Each row is a point on a landscape with many valleys, with its height.
A ball rolls from a point to whichever of its 6 nearest points has the largest drop for the distance, and stops where none of them is lower. Distance is the straight distance between rows; heights are no part of it.
kisa h=5.81: [10,39,29,4,8,-34,-24,-20,43,-41,-45,-14,-2,-34,-29,-23]
Muk h=1.12: [-1,-47,-40,-29,24,-2,18,-13,-2,3,53,-7,-13,34,-7,7]
Peko h=5.72: [13,11,37,15,2,20,-21,-6,-3,17,-33,-10,32,-21,3,0]
nolu h=6.46: [14,12,16,4,3,12,-17,7,0,16,-25,-11,27,-26,7,6]
Roli h=3.89: [-29,-58,-1,-5,-52,25,3,43,-43,26,53,27,17,37,4,9]
Nisik h=5.95: [17,3,-46,-21,40,-17,5,-18,4,-1,37,5,-4,32,-16,11]
leso h=2.03: [-32,-80,-30,-19,-27,11,1,17,-13,5,56,6,-5,39,8,-3]
lofon h=0.35: [8,51,-49,2,31,-42,-6,-32,17,-34,21,1,-18,0,-21,12]
Bod h=4.92: [6,43,-34,9,14,-30,1,-30,23,-15,-15,1,-10,-9,-1,-11]
tov h=1.98: [-27,-44,6,-5,-33,18,9,47,-31,13,45,17,-2,29,11,13]
Dad h=1.30: [-10,-88,-67,-19,-17,1,17,-6,-21,-3,72,5,-11,23,-4,26]
sabi h=0.85: [10,57,-41,5,30,-47,0,-42,26,-44,7,-4,-33,-14,-24,11]
Pagi h=2.71: [1,-19,42,2,-15,54,-4,10,-19,25,-26,3,9,-9,26,16]
nare h=1.99: [-9,-24,35,-5,-30,58,4,21,-29,26,-14,12,2,-3,28,14]
sepuv h=5.56: [17,28,39,13,0,-8,-28,-13,8,-1,-33,-7,28,-36,-14,-11]
Kilug h=5.61: [14,22,56,28,-2,12,-26,-21,-4,10,-43,-4,34,-19,-3,-12]
labu h=2.26: [13,-28,-46,-32,31,-8,16,-12,-1,0,53,-7,-8,30,-17,13]
vonil h=3.24: [8,50,-31,6,24,-38,0,-43,33,-43,-16,-5,-28,-25,-17,0]
Dasum h=6.04: [7,37,0,3,6,-33,-14,-26,40,-33,-35,-14,-8,-35,-14,-21]
Lun h=7.64: [9,3,7,-3,5,17,2,28,-5,19,-12,-8,11,-10,20,10]
Zinez h=1.87: [-24,-31,21,1,-60,51,22,30,-49,30,16,27,3,15,23,9]
Pup h=2.27: [-28,-43,9,0,-48,28,14,46,-42,19,41,23,6,24,11,16]
Pudal h=3.56: [0,-11,24,-6,-14,45,6,22,-22,21,-11,1,6,-13,26,22]
nive h=0.34: [-15,-25,2,-4,-4,12,13,45,-19,14,25,3,-12,23,17,10]
guka h=5.64: [12,40,57,23,2,-16,-24,-20,10,-18,-50,-7,20,-30,-32,-19]
Gazod h=5.32: [10,25,-20,3,9,-13,-5,4,17,7,-20,-8,9,-14,13,-10]
mivu h=5.27: [7,20,-29,5,11,-17,1,-4,15,7,-12,0,-1,-3,13,-14]
Buzef h=2.93: [-7,-17,13,-4,-11,27,15,37,-21,18,4,0,-2,0,21,18]
lak h=5.48: [12,32,27,7,1,-19,-23,-10,21,-13,-35,-11,20,-36,-16,-18]
Disop h=6.70: [9,6,-36,-7,33,-13,9,-10,5,8,25,2,-8,33,1,-3]
ledov h=2.61: [10,59,-32,7,34,-46,2,-44,34,-54,-3,-12,-37,-28,-30,13]
lam h=4.57: [6,-2,40,1,-3,46,-8,4,-13,25,-27,-4,18,-14,21,12]
munis h=0.70: [-8,-67,-44,-23,6,1,22,-9,-8,0,62,-6,-11,28,-5,12]
Bizi h=5.70: [11,25,-42,2,29,-22,4,-18,10,0,12,10,-9,21,-2,-6]
Gidiv h=6.37: [8,42,-1,-1,22,-34,-10,-42,52,-45,-44,-18,-22,-34,-20,-18]
fofur h=2.04: [-34,-75,-25,-15,-39,10,-3,29,-22,15,58,13,5,36,9,-1]
zafu h=5.04: [2,-3,-4,-2,6,10,10,35,-3,19,-1,-4,0,0,19,13]
pivod h=5.96: [15,51,79,38,2,-14,-1,-21,3,-28,-84,-3,6,-20,-37,-24]
Tud h=5.93: [13,16,-3,4,3,0,-4,16,7,15,-18,-6,17,-18,18,-1]
bof h=3.08: [0,-7,-19,-5,21,-4,8,21,1,15,13,-1,-12,25,19,-2]
rom h=0.69: [-30,-55,-8,-13,-19,11,5,34,-14,10,52,7,-7,34,12,-1]
zelok h=1.13: [13,51,-17,5,29,-35,1,-49,43,-55,-32,-16,-37,-35,-23,0]
zadi h=4.87: [5,15,-24,3,17,-10,5,8,8,15,-8,-2,0,8,17,-6]
Kuv h=5.62: [16,23,41,15,-1,6,-24,-12,-1,12,-32,-10,33,-29,-4,-6]
febun h=1.26: [-23,-74,-37,-23,-8,10,12,-2,-10,1,62,-1,-10,34,2,3]
riros h=6.06: [6,41,-15,4,18,-37,-2,-46,40,-47,-30,-13,-25,-33,-16,-12]
gisu h=4.94: [4,0,-28,-5,31,-7,9,6,8,14,12,1,-10,26,15,-6]
gar h=5.65: [12,35,69,34,-3,-7,-18,-22,-3,-5,-56,-3,24,-21,-24,-21]
dav h=5.63: [11,38,45,12,4,-24,-25,-15,22,-25,-43,-9,16,-33,-30,-20]
Bazek h=5.23: [7,30,-11,1,4,-26,-10,-10,25,-6,-27,-6,8,-27,1,-15]
Tok h=3.34: [1,-17,-27,-11,29,-3,12,3,-1,13,30,0,-12,36,7,-4]
Zin h=0.26: [-11,-37,-15,-14,10,4,12,19,-5,11,36,-2,-17,38,12,-4]
mepa h=5.82: [17,48,66,18,9,-25,-16,-14,18,-35,-62,-7,7,-25,-44,-17]
safi h=1.38: [-21,-30,16,-3,-37,31,16,45,-41,21,28,18,-1,15,16,17]
sepit h=1.88: [-19,-30,34,-4,-52,60,16,23,-39,28,-1,24,1,4,29,10]
napim h=2.95: [-25,-41,14,7,-71,52,21,31,-53,48,21,36,17,30,21,7]

For each start below, name the point where the ball stops.
Kilug => lofon
Pagi => Zin
kisa => lofon
Tud => Zin
Dad => Zin
ledov => lofon
safi => Zin
